A landscape with many peaks, sampled at points; each row gives a point and its height.
A climber steps from a point to whichever of its 2 nearest points has the largest rise for the distance, and stops where none of them is higher. Distance is the straight distance between rows; heights are no part of it.
fizi: [ -9   6  16  -2  -3   0  24 -43  43 -18 -23 -14  -1 -59 -10 -26   0  35
 -40  18 -65   0]  h=322
gera: [ 16 -10   7 -23  13 -15  -2 -23  35   8 -13  40 -29  -5 -61 -12  49  38
  13  -8  77 -23]  h=577
loni: [ 11  35 -22   8  36 -44  -6  -3  43  11   0   0 -54  34  28  12 -32  45
  33  24 -35 -30]  h=445
lomig: [-30 -16 -41 -10   1 -34  11  47 -28   9 -24   7  43 -38 -32  38   5 -27
 -25 -44  15 -13]  h=411
Dobun: [  2  30  26 -52 -15 -10 -19 -63  31 -12 -11   8 -15 -50 -17  -6  29 -43
  24  21   5 -38]  h=235
Zaf: [ 12 -10  14  31  32  40  40 -51 -20   5  32  21  10  25  -2  -2 -36  15
  12   5   9  -2]  h=573
Gufo: [ 17  24 -55  -4   9 -46 -30   2 -44  47 -14 -13  22  19  -9   6 -41 -12
  -5 -37  32  10]  h=582
Pilo: [-32  -3  -6   0  -6  -2  -1 -42  19   5 -37  -8  27 -53 -79  11 -10 -20
 -10   1   6  -1]  h=509
Nosap: [ 14  30  27   0 -33  56 -22 -61 -19 -12   7 -10  25 -34   5 -21  44 -16
  19  -3  38   6]  h=204
dami: [-27  14  -1  18   8 -12  -8   7  16 -11 -16  -8  -6 -14  15  14   4 -14
  22  -1 -32 -15]  h=536
delu: [-27   9 -32  41  32  12  33 -23   7  35  -7  -1  17 -10 -73  41 -42 -18
   6 -15 -24 -13]  h=527
sefos: [ 29  39 -27 -33 -33  -9  -3  30  16  -4  10  -6  -5 -11   6 -22  14  -7
  19   9  10   6]  h=506
Tave: [  3  -1 -12 -20 -33 -32 -40  48 -41   7 -24   1  37  -5  13 -14  -4   4
  -2 -34  39  12]  h=481
ful: [-12  24  21  -9 -36  12  12   4  51 -28   8  13   2 -28 -33   0   1  -6
  21  42  -6  -6]  h=482
mupus: [ 20  20  16  10 -46  47 -34 -19 -20 -11   8 -23  30 -10  13 -44   6 -14
  33  -9  16  26]  h=195
kasuk: [ 21  11 -21 -38 -27  -9 -14 -20 -19  10 -28   4  24 -42 -27  -8   4 -34
   5 -24  40  -6]  h=446
kezi: [-19   4 -12 -16  -8   0  25  -2  24 -13 -17   2  12 -76 -40  19  26 -39
 -10 -18 -15 -17]  h=495
Zezu: [ 11  30  50 -24   8   1 -16 -51  -5 -17   3  17 -28   7  39 -18  25  -6
  38  37  14 -34]  h=227
fuzi: [ -9   3 -48  -6  48 -19  47  23  13  19 -11   4 -32  11 -52   7  12   3
   1  10  29  23]  h=593
libu: [ -2  17 -40  47  42  14  28 -10  13  29   2 -13 -18  28 -46   4  -5  14
  35   2  18  23]  h=575
nif: [ 21 -10  -1  21   1  13   6  17 -22  -1   8  19   9  12  16 -26  17  46
  -3 -41  41  18]  h=526
Guliz: [ -8  15  24  24   0  51  18  -1  -7 -27  43 -51  -6  -6  54 -28  19 -27
 -10  32 -46  38]  h=289
vedo: [-40 -21 -13 -22  28 -56 -11  23   0  -5 -45  -3 -37  -9   3  29  42  -7
   3  19  -8 -19]  h=108
Ziv: [ -1  23 -62 -35  -3 -28  -3  -6  48   7 -29  -5 -22 -46 -63  -8  31  27
 -14 -31  28   1]  h=401
tora: [ 29  18 -39   8  24 -19 -12 -30  24  40  20  15  -3  13 -44  34 -43   1
  33 -44  11 -37]  h=423
Zutuf: [ -6   4  10   9  47  16  67 -42 -13 -19  16 -26 -22 -16  40   5  50   1
 -23  47 -31  -4]  h=306
Kufa: [ 36  52 -24 -16 -37 -12 -17  31  -5 -15  30  11   3  -5  31   1   0  -5
  43 -32  29 -17]  h=521
sidu: [ 17  21  35 -35 -51  37 -10 -34   9 -11  46  11  20  -7 -34  15  -6 -71
  46  23  50 -26]  h=545
Bena: [-12 -16  45   2 -31  20  -7  12 -27 -17  -6  51  34  -4   4   6  -2  -5
   9 -28  36 -18]  h=159
mag: [ 23  38 -15 -13  -1 -14  25 -46  52 -10 -15 -11 -26 -34 -14 -14   3  24
 -11  18 -45 -19]  h=329
bisi: [ 23  22  33 -51 -25 -19 -27 -61   3 -17 -11   8   4 -35   3  -6 -34 -32
  29  33 -29 -45]  h=240
peki: [ 10  19 -55  25  -4 -30   4  20  21  -6  -6 -29  21 -50  14  24   5  40
 -46 -51 -65 -15]  h=364
tugez: [-26 -71 -17  29 -16 -36 -19  59 -17  -6 -14 -13  12  14  44  71  32 -32
 -11  14 -38  -2]  h=198
vati: [-15 -50 -28  38  58  -9  12 -14 -32  22   2 -29 -12  -2  12  71  73 -43
  -4  12 -16   3]  h=45
rem: [-21 -21  49  14  12  39  -1 -52  -4  -7  30  46  13  -6 -31  28 -11 -20
  42 -19  45 -53]  h=147
Zok: [ 18 -10  39  54  -4  62  28 -72  14  -8  52   5  24 -13  -1 -15 -37  31
 -13 -23 -39 -14]  h=314
didos: [ 14   6   1 -17 -39  -6  -9  79  30 -21  24 -13  -4 -11  15 -47   2  32
 -39  11 -42  38]  h=426
Davot: [ -4 -13 -17 -21  38 -29  25 -14 -40  12 -40   1  -3 -11 -14  -5  26   7
 -32  12  31  18]  h=83
novo: [ 48  29  -2 -29 -33   5  -5   0  14  -4  47  39  -6  24   1   0  14  -9
  65 -25  61 -22]  h=534
Zez: [ 29  24  -3  -9   9 -20  -4 -48  10  20  -5  -9   2   4 -28  -1 -59 -14
  25  30 -24 -12]  h=571
Zule: [ 16  41 -38  52   4  19  -9  17  24   3  26 -29 -10  24   0  13  -8 -12
  75 -18  -5   6]  h=430
nifuz: [ 20  38 -71  41  10 -10  -8  33  18  20  39  -1  -3  30 -14  29 -30   6
  48 -38  24  -4]  h=444
fasa: [ 27 -13  33   8 -33  47 -33  -7 -27 -14  29   3  34  -7  33 -44  -2  19
  -1 -59   5  19]  h=181
siga: [ 10  22  52 -23 -33  40  -4 -10 -27 -13   1  17   8 -21  18 -30  74  -8
  -4   3  57  17]  h=212
pebi: [ 23   3 -11  18  -7 -23 -44 -31  13  20 -28 -13   3 -13  -4 -24 -40  44
   4 -11 -17  -7]  h=552
Sevet: [-18 -18  52 -20 -18  32 -13 -14 -65 -14  -7   6  24  28  51  -7 -31 -47
 -10  13   1  16]  h=265
pide: [-23   7  16  66  -4  52 -23 -30  45 -12  20 -20   9   0 -40  12   7   2
  61  14  12 -17]  h=358
Feben: [-16  -4 -23  -7  -8 -47 -39  23   3   0 -47  16  10 -29 -12 -19   9  57
 -21 -17  17  -2]  h=459
bafub: [ 18  -7 -34 -18  60 -35  45 -30 -33  22 -23 -22 -22  -9  13  15  29  -7
 -40  18 -18  13]  h=71
revaf: [-17   8 -43  64   6  37  11 -10  16   1 -13 -44  13 -46 -16  10  45   0
   4 -18 -40   7]  h=376
Misar: [-17  -5 -12   6 -30  10  11  73  -4 -21   4 -12  14  -6  14  12  34 -30
   1  13  -3  13]  h=463
kote: [-20   8  61 -22 -16  31  -5   9 -27 -20 -16  -2 -19  13  56  -8  76 -24
  -5  26  36  11]  h=218
goga: [-41 -33  26  26  20  32  54  24 -10 -30  26  15   7  24  29  16 -32  -4
 -29   7 -46   5]  h=498
gapi: [-18 -18  64   1 -30  16 -42   5  31 -21   2   9  -4 -21   4 -57 -13  39
 -22  -7 -40   6]  h=470
lopi: [ 12   7 -28  21  22   0  -2 -37  42  10  -1  23 -29 -11 -33  -4  45  54
  32 -48  53 -27]  h=566
Kiv: [-41 -23  34  13 -20  26  -5  -9  -1 -19   0  45  47 -40 -37  34  -3 -18
  17 -24  27 -35]  h=152
Bito: [ -9 -19   6  -4   4 -20  -1  21 -19  -6 -29  37   8  -9 -10 -17  47  50
 -11 -31  50  -8]  h=497
Refe: [ 20  45 -10   6 -37   4 -35  13  35  -7  -3 -36   4 -14 -17 -20 -34 -19
  37  35 -40  10]  h=578
sen: [ -9  -4 -71  59  38 -15  29  33  -5  15   3  -2   3 -13  -6  42  29  30
 -10 -64  14  -3]  h=172
borek: [ 25  -6  22 -52  -4  -6   3   8 -62  -1  -7  14  -2  57  59  -6 -20 -49
   0  16  18  10]  h=273
mon: [  0 -35  -7  23  19  -6 -20  14 -42   3 -14 -46 -16  35  59   9  27  -6
 -12  15 -33  27]  h=230
Bev: [ -6  18 -51  18  30 -23   0  -1  23  12 -10 -30 -27 -25  -5  28  39 -13
  19 -25 -26 -16]  h=522
geg: [-29 -28  27   4  10 -19   4   2  11   2 -18  35  22  11 -22  12 -78  20
 -10  16 -36 -17]  h=572
funik: [-16 -31  -7 -27 -30 -23  -6  59 -44   1 -20  13  38 -20   8  18  40 -20
 -19 -39  21   0]  h=443
mana: [ -9   3  16   7  -7  12 -27 -32 -46   3 -13  -7  26   7  31   9 -39 -44
  29   3  -8  -6]  h=255
mogik: [ 23  26  57 -48 -25  -7  -6  -1  45 -23  24  52 -33  20   3  -7  27  24
  36  32  29 -41]  h=442
bovi: [ 33   6  60 -35 -46   6 -20  29  24  -4  11  39 -11  34  -1 -25  17  33
   7  18  37   9]  h=447
Basep: [ 24   7  25  28 -17  35 -35 -27  26 -12  29   3  -1  18 -15  -5   7   9
  68   9  25 -16]  h=353
neze: [ -2  26 -53  10  29 -32 -35 -21  39  13  -6   0 -36 -28 -10  18  33  24
  28 -68  44 -41]  h=547
sem: [ -4  -7  67  -5 -22  11 -74 -13  20 -14  -9  -6 -13   5  20 -61   5  45
   6  26  -6  15]  h=460
Kifo: [-41   1  -3  42  23  29  53  21   4 -13   9 -18  11   6  -4  25 -25 -19
  -5  28 -49  17]  h=508
lapu: [-30 -22  31  18  -2  30   1  11 -14   1  -3  21   3  61 -12   6 -70 -14
  13  35  14  13]  h=400
dodut: [-17   3  -1 -52  -8 -27 -17  45 -10  -1 -42  10 -17  21 -16  -3  26 -28
  10  14  57  12]  h=492
Dage: [ 34  25 -21 -16 -20 -14 -25 -35  32  12 -26 -28 -10  -6 -56 -35  -2  15
  18  43  23  20]  h=518
tofin: [-15   0  52  13   6  39  27 -14 -23 -36  33   9 -10   0  73   6  45 -11
   4  16 -11 -21]  h=219
kam: [ 14  -9  80 -10 -38  18 -51  -6  11   3   2  15  -4  32 -21 -46  14  44
  -3  31  36  27]  h=453
sife: [ 49  27  25 -67 -14   6  37 -30  -9   5  12  11   1   2  16 -39  -4  -5
  -8  38  14  19]  h=483
Roz: [  9  16 -12 -21  19 -11  36 -18 -22   8  -4 -19 -11 -10  12   6   2 -35
 -15  40 -28  10]  h=63
danut: [-58 -48  70  17  -5  27 -31  17 -29 -27 -19  31 -15  50  59 -16  -2  -8
 -26   9  -2   3]  h=564
varif: [-55 -25  70   2 -26  24 -42  26 -10 -17 -29  18  -2  33   8 -18  -5   7
 -22  28  29  26]  h=551
Golud: [  6 -17 -31  28  16 -27   7  59   2  -4  48 -33  -4  10  48   5 -14  35
 -57 -19 -77  20]  h=308
tasav: [-19  33 -27 -25   1 -29 -38 -11  46  23  -9 -31 -13 -32 -47  17 -40 -61
  38  14 -15  -5]  h=592
gif: [ 29  25 -43  32  39   1  27 -50  -1  50   4  15   2  13 -18  23 -43  17
  -1 -40 -25 -18]  h=402
roza: [-34   7 -13  69  19  36   8 -22  38  -2  -6 -18   5 -24 -54  12  24  15
  30  -9  -5  -5]  h=363
noda: [-20  -7  32 -52 -22 -24 -34  30 -42  -4 -55  28  -2   2  23  -4  51  -7
  -5   2  45  -7]  h=503
ragib: [ -7   1 -60 -20  30 -25  24  19   8  39   1   3  11 -30 -51  37 -12 -49
  -7 -44  31  -4]  h=380
Tane: [ 23 -10 -29  25   4 -21  26  16   1  -5  24 -22   8 -33  49  21   2  30
 -59 -31 -86 -11]  h=334
lub: [ 22  10   8 -13   1 -18 -49 -26  -2  16 -27 -11 -28  32 -29 -33   5   6
  41  41  44  19]  h=510
mufu: [ -5 -10  19  62   3  81   6 -61  -2  -9  29 -22  10 -16   3 -34  -1  26
 -23 -27 -14  32]  h=326
Lopip: [-25  -2  40  52  16  59  14 -33  -8 -26  19  13   0  -2  27   4  27  13
  31  -6  10  -9]  h=213
Zar: [ 25  24 -36  50  39  19  46 -33  19  23  -5 -14  -9 -16  22  14  10  36
 -27 -42 -76 -18]  h=356
nor: [-26  23  54 -17  -7  37  -4 -15 -20 -26   7   4 -23  15  61   7  25 -50
  32  36   5 -18]  h=223
duz: [ 13  26  -3 -53 -30  -1  10  -8 -18   2 -25  -9  18 -46 -31 -27  43 -45
 -18  25  27  13]  h=462
fimov: [ 21  24  34 -21  -1   8  -6 -76  25  -6   1  12 -22 -23 -17 -19  21  12
  17  46  10 -23]  h=231
Fano: [-21  14 -29 -22  53 -31  14 -24  54  15 -14  -9 -48 -34 -25  21  12  -7
  10 -14  -2 -21]  h=507
tus: [-12 -10  32  -8 -29  19  15  56   8 -25  11   0  11 -35   9 -32  41  19
 -46   0 -26  33]  h=438
Manel: [-50 -10  -9  24  34   5   0  -9 -12  33 -22  -5  22   1 -65  39 -39 -49
  10  -2  15   7]  h=542
gufod: [ 20  14 -43  21  72  -8  52 -57 -14  33 -19 -22 -34  -4  -7  14  48   5
 -15 -13  -8   0]  h=61
Tezi: [  8   4 -38  -4 -21 -10 -27 -25 -34   1 -40 -18  38 -56   2   6  39 -32
   3 -68   9 -17]  h=413
mevo: [-33 -23 -18 -33  32 -16  49  28   3  -4  16   8 -13 -26 -12  53  44 -55
  -4  -8  12 -24]  h=486
Muno: [-57 -39   0 -39  41 -25   7  26   1  -1 -27   5 -50  11  -9  30  58 -48
   3  28  44 -11]  h=102
vuni: [ 16 -33  45  17 -16   7 -48  10  29  -4  37  -3  -3  44 -19 -45 -64  44
   3   7 -21  16]  h=319
goba: [-36   8  21 -20 -13  14   6   7  43 -18   8   9  -3 -47 -42  14  32 -40
  31   4  24 -24]  h=487
pegiv: [ -4  14 -27   8  29 -51  25  33  32  -1   3  -3 -41  15  33   0 -31  56
 -17  20 -59  -4]  h=455
lunek: [-40   7   0  24  20   5  41   7  39  -2  10   3  -1  -6 -58  38 -35 -31
  16  36 -35 -14]  h=517
Fevo: [ -2  26 -46 -22  -4 -62 -42  13  27  11 -32  -5  -7 -36 -33   3  -3  24
  -7 -33  24 -11]  h=424
simi: [ 26  48 -47  12   4 -40 -51 -24  13  34 -18 -16  -8   2   1   5 -59  27
  -6 -27 -38 -26]  h=586
gidit: [-16  -2 -32  48  15   2  22  45   9 -13  17  16   4  -5   2  23  33  23
  25 -42  17 -12]  h=196
luno: [-13   4  17   1  30  13  38 -53  21   8  -2  -2 -21  10 -56  -7 -16  16
  -1  76  29  17]  h=597
lokav: [  2  30 -17   0  26 -18 -14 -50   8  36 -30 -38 -21  -6 -34   4 -20 -45
  30  17 -17   0]  h=583
bib: [-42  -4  -9  14  49   7  22 -25 -13   8  -4 -47 -25   1   3  46  49 -60
   5  50 -21   1]  h=54
feda: [-26 -60   0  38  25  21  22  -5 -63   3  -3 -30  16  13  33  44  58 -34
 -13  21  12  26]  h=30
dipef: [-45   0  54  10 -17  61 -14   5 -18 -37  29 -36  -2  25  59 -20   9 -33
 -16  38 -29  21]  h=284
deza: [-17 -26  46  10 -21  12 -53  34  31 -13   6  19 -36  71  27 -39 -57  28
   3   9 -29  10]  h=312
lonal: [-19  -4 -18  11  25 -23 -35 -17   0  42 -30  -5   9  12 -61  33 -78 -29
  25   4 -15  -6]  h=558
Vede: [ -7 -56   6   2  24 -19   9  50 -23 -14  30  32 -13  24  68  -3   9  51
 -55 -44 -17  -9]  h=247
mevus: [ 20   4  31 -33 -35  20   6  11  15  -3  47  49   4  32 -36  22  -5 -29
  51   6  60 -25]  h=540
nuzuf: [ 64  31 -19 -36 -22   1  25 -15 -14  10  13   1   0  -2   9 -36   9   3
   0  -8  26  10]  h=494
Silig: [-24 -37  21   1  -3 -13 -31  25 -38 -18 -46  -8   4  -8  36 -11  62   2
 -18   1   9  12]  h=523
tik: [ 13 -13  -8  23  55   8  39 -40  -3  27   9  20 -18  44 -37  21 -40  19
  21  20  26  -4]  h=588
liri: [ -6 -17  51 -12 -34  -4 -40  71  34 -13   9  34 -38  74  33 -29 -12  38
  -9   1  11   2]  h=307
Zilev: [ 45  17  -2 -20 -26  -5 -38 -24  18  14  -1 -16   1  11 -13 -49 -29  40
   6  14   0  22]  h=531
bos: [ 11 -14 -62 -10 -10 -31 -28  12 -38  22 -22 -54  23 -31   3  34  47 -53
  -9 -38   3   5]  h=372
Des: [ 12  42 -68  12  15 -54 -47  25  -6  34 -12 -31  -2   8  11  22 -33  18
   1 -24   9  -2]  h=635
vitig: [ 56  21  28 -60 -25 -10  35  -6  30  -4  41  25 -14  20   2 -20 -43  11
  -5  57 -21  -7]  h=479
duvi: [ 13  -9 -13   7 -13  -1  25  23  -2  -5  32  19  17   2  17 -14 -47  34
 -23 -29 -23   5]  h=355
bil: [-55 -37  54  -1   2  -4 -28  21 -36 -13 -58  -4  -4  14  13 -10  28  -2
 -36  41  19  14]  h=541
Nelug: [ 26   9   4 -22 -25 -25 -60  17  -4  12 -22  11  -1  32 -10 -25  -8  16
  41  -4  63   8]  h=499
Rogef: [ 38 -21  56 -30 -34   1 -22   4  31  -7  46  37   8  29   7 -35 -51  42
 -14  -3 -20  -8]  h=327
Gusap: [ 23  -4  -9  28  16  27  46 -21 -10  -7  20 -54  -4 -24  44 -13  47  -3
 -27  19 -62  23]  h=297
Bok: [ -8  -1 -11 -34  -2 -14 -37  15   2  19 -19  14  -6  15 -45   2   4 -38
  46 -12  83  16]  h=485
Bur: [ -3 -14  22   8 -25  42  -6  26 -17 -10  20  -1  29  27  -2 -26 -38 -18
  -7   9   6  39]  h=389
takop: [-11  -1  -1 -35 -42 -43 -19  94   4 -31   6  29 -24  33  69  24  16   4
 -11  -7   2 -30]  h=296
Gim: [ -9  12 -20   1  33  -2  41   4  21   1 -20 -12 -35  15 -39 -27   8  22
  -6  62  15  35]  h=605
fasif: [  6  18 -22  26   8  24 -19  19  -7   6   9 -34  -9  62  12  -8 -27 -16
  51  18   8  33]  h=419
Mirub: [ 37  43 -41   7   0   6  39 -61  39  11 -13  -8 -16 -30 -19  17 -12  22
 -26 -23 -83 -24]  h=339
rino: [  2  21 -40 -24  17  -7  21   1   3  23  23  -1   4 -13 -20  44 -24 -75
  26 -45   7 -11]  h=393
nuz: [-21  -1  -8  29 -24   6  -6   3  -8  -3 -38 -34  47 -45 -35 -11  -1 -11
 -11  -6 -18  20]  h=530
kem: [ 11   3 -25  -8   2 -19  11  -2  -7  15  17  26  17   9 -20  25 -47 -16
  27 -26   7 -21]  h=409
suk: [ 10  44  -1 -21 -42  12 -34 -30  21   1  -2 -33   8 -30 -45  -1 -20 -59
  44  32 -22  -3]  h=585
Nakiv: [-21   2  -4  33  18 -25  -7  28   4   3  -7   2   7  22  17  25 -55  11
   8  -4 -53 -13]  h=553
gof: [ 17   0 -13  32 -27  35  15  33  -7   3  41 -10  42  -2   2 -18 -47  -5
  -6 -25 -38  33]  h=374
Duto: [ -8  10  -5  19  35  22  22 -87  -9  30 -14 -21   5  -3 -38  -9 -17  -2
  -9  35   6  13]  h=587
debez: [-26  -5  29 -18 -42 -27 -41  86  26 -31 -36  32 -36  47  53  -4  18  14
  -4   8   3 -20]  h=303
lago: [ 31  -6  22 -40  27 -31  33 -17  10   8  21  30 -32  30  19 -21 -50  35
 -17  39 -12  -5]  h=473
Fub: [ 44  10 -46 -16  -2 -10  31  -7 -11  29  -4 -11  21   1 -23 -26 -57  27
 -34 -10  -5  43]  h=323
Fum: [ -7 -18   1  20  46  13  76  26   7  -9  28  19 -20  27  21  11 -17  32
 -22   4 -33   2]  h=484
Nonu: [-18 -32  -5  -2   0  -5  41  45 -22 -19   4   8  14  -1  23  41  61 -31
 -18  17   1  -3]  h=474
Bevi: [-17 -39  40 -16  18   5   8  19 -30  -7  -9  21 -19  54  48 -20 -17  14
 -30   9   1   5]  h=576
Mam: [ 39   6 -61  -8  -7 -17  29 -31   9  24  -5  15  18 -10 -42  -3 -33  46
 -23 -44  11  -4]  h=354
dum: [  6 -17  11  27   4  36   5  30  -7   7  18  13 -15  96  13 -20 -50  -4
  24  22  26  35]  h=408
lasa: [-35 -18 -25 -31  70 -23  35   4  50  23  12   3 -43 -42  -9  59  31 -36
  -6 -41   8 -39]  h=496
bigad: [ 37  18  -5 -23   3 -36  15  10  44  -2  18  18 -33  10  18 -33 -45  64
 -25  24 -34   3]  h=466
zezom: [ -1  15 -41  44 -14   0   4  28  30 -16 -15 -23  13 -54 -10  -3  28  32
 -17 -19 -57   8]  h=394
dis: [ 11 -19 -17  -4   6 -30 -11  65 -20 -12  34 -24 -23  45  74 -17 -18  21
 -49 -17 -35  29]  h=285
ded: [  1  -4 -27 -20 -11 -41 -44  18 -60  17 -40 -10  30   0  14   3 -44 -11
 -18 -24   1   7]  h=528
mek: [ -8   0  65  -5 -33  23 -10 -16  44 -24  16  15   5 -25 -27 -30  -1  31
 -20  48 -14   2]  h=478
dimu: [ 12 -14  30  -6  -5  12  -8  -5 -19  -9   8 -17 -10 -15  40 -53   0  14
 -42 -10 -37  36]  h=262
gen: [-29  -5   7  14  23   7  25 -14 -32   5  -6 -58   7  -6  23  31  14 -54
 -26  66 -44  18]  h=58
vama: [ 33 -31   6 -22   4   5   4  13 -57   7  22 -23  10  18  52 -35  -3 -12
 -48 -20 -27  37]  h=275
nuzaz: [-35   3  11 -15  18  15  -4 -53 -32  15 -18 -20  21   0 -41  -3 -25 -47
  -5  54  32  20]  h=574
liro: [ 34 -13   4  30  15  49  19 -33 -26  12  33   9  17  22  12 -26 -28  40
   3 -46  21  23]  h=556
Bigu: [  6  -6  -8 -24  -1 -33  -4  59  -6 -15  21  25 -23  33  62  -7 -30  47
 -47 -12  -1  -2]  h=269
nuzep: [ 17 -12  29  35 -13  40 -22 -68  -5  -4 -16  -4  36 -30 -10 -31 -11  32
 -13 -23 -12   1]  h=345
lek: [ 31  18  -9 -33 -50  22   6   1 -16  -4 -10 -26  38 -40  -9 -40   4 -20
 -33   2  -3  33]  h=476
Lup: [ 23 -10  16 -21 -15 -14  11  18   4 -12  46  54  12  24  18  -2 -71  44
 -14 -29   7 -24]  h=338
padam: [ 55  13  22 -35 -45  21 -12 -44  -8   8  33  -2  40   4 -38  -8 -25 -31
  31  19  38 -16]  h=550
bebar: [-44 -36 -10   0  36  -9   7   9 -36   9 -42 -19  -4   3 -16  20  56 -29
 -15  30  45  19]  h=94
kena: [  8  21 -19  20 -29  -2 -13  33  54 -17  12 -15  -2 -24  -4 -31 -12  49
  -4   3 -30  22]  h=414
melu: [-34  -5 -10   9  -4  -7 -31  22 -39   5 -44 -26  27   1 -23   4  -6 -39
  17  14   1  18]  h=554
Gubus: [ 12 -29  73  17 -31  52 -23 -24 -16  -5  30  41  42   9   0 -21  -9  14
   8 -28  41   2]  h=168
dafu: [ 66  16 -11 -32 -37  -9  -6 -45   3  19  15  -8  34  -3 -32  -5 -67 -21
  14  -8  -6 -13]  h=562
Zud: [-23   5  34   7  -6  30   9 -56  23   0  19  -5  14   8 -63 -12  19  14
   4  65  72   6]  h=590
naba: [-19 -69   9   5  17 -16  -5  43 -50  -7 -17  26  14  23  57   8  22  18
 -38 -40   0  -4]  h=221
Vusa: [ 43  10 -57 -29 -29 -19  -1 -24  42  -3 -15  14  10 -28 -66  -4   9  49
 -22 -41  28 -10]  h=381
litok: [  3  -9  -5  25  23  -5 -14  -1 -25  13 -30 -45  -2  -2  39 -31  10  15
 -23  -2 -50  21]  h=246
vip: [-20 -22  41 -11   6 -16 -16  -4 -16  -3 -28  29  -5   4  29  -9 -41  21
 -10  10 -27 -21]  h=591
tefor: [ -8 -70 -21  27   4 -20  -8  62 -37  -8   2   4   1  38  63  49  55  -6
 -19 -13   6   4]  h=190
sabe: [-10  -2 -77   5  38 -44  13  45  12  19  -1  -7 -22 -16 -30  36  32  22
 -17 -55  38  -9]  h=142
Tovu: [-18 -20 -42   7  26 -53  11  43 -12  -5 -20   1 -21 -14  13  37  44  19
 -20 -12   2 -15]  h=119
Govu: [-17   6  30   8  19  20  46 -40  22 -36   6   6 -16 -48  12   6  31  16
 -14  17 -43 -24]  h=313
virav: [-36  11  15 -19  -3  10 -19   2 -15  -7 -24 -12 -11  19 -20  12 -12 -63
  26  43  26   5]  h=568
guf: [-61 -17  52   0 -34  24  -9  34 -18 -36  -9  -5  13   1  39  11  22 -46
 -29  34 -22   2]  h=279
divev: [-23 -32  18   4 -36   6  -8  94   1 -25   0  -2  10   3  19  -6  53   8
 -35   4  -8  27]  h=450
Vetol: [-36 -19  28  40  14  32  16  23  13 -28  24  47   2  15   3  15  14  17
  32 -17  19 -15]  h=207
pidul: [ 19  -8  16 -17 -13  22 -18 -43  23   7   3   9  -4  -4 -81 -10  43  10
  16  13  85   0]  h=584
Gaku: [  0 -11   1  13 -22  15 -25 -46 -35   0 -32   6  58 -47   7  -8  -9 -12
  -1 -51  -9 -18]  h=373
zulel: [  2   3  29 -27 -31 -20 -22 -18 -23  -7 -10  17  34 -21   9   5 -53 -40
  16   0 -17 -27]  h=245
taf: [ 25   6 -13   1  21   6  67  28  21   1  50  40 -23  33  -2   8  -6  42
  15   7  11  -1]  h=472
nok: [ 18   5 -13 -51  -7 -53  31  52   1 -29  25  25 -37  18  71  37  16  -2
 -13   4  -8 -46]  h=290
vub: [ 41  29 -54  24   8  11  48   5  40  10  57  18 -17  21 -19  16  -9  26
  38 -29  17 -10]  h=461
visek: [ 22  -9 -26 -12  10  -8  32  20 -49  25  -4 -20  31  10  15 -21 -34  -9
 -29  -4  -5  40]  h=295
Birif: [ 15  25 -28  57  28  25  15 -55  -6  35 -10 -16  19   3  -1   8 -29  15
 -13 -42 -68  -3]  h=378
fid: [ 29   0  -5 -52  -6 -20  24  31 -30 -12  17  18  -9  29  62   8  19 -16
  -8   2   8  -2]  h=282
neped: [ -1 -45  -5  28  -4  -9  -8  41 -25  -4   4 -26  13   9  60  35  13 -17
 -25   6 -62  21]  h=214

Call two points neighbours if one is among the 2 nearest of the other. Go from one point of each pair to the other, from neighbour to neighbour, staying as high as possible. Name the lowest point that can't be avoided.
Des, vip => Bok
tora, Des => ragib
Gim, tik => libu

Where does a climber stop that starts at each point below?
mon => tik
dipef => tora
vitig => tasav
kena => vip
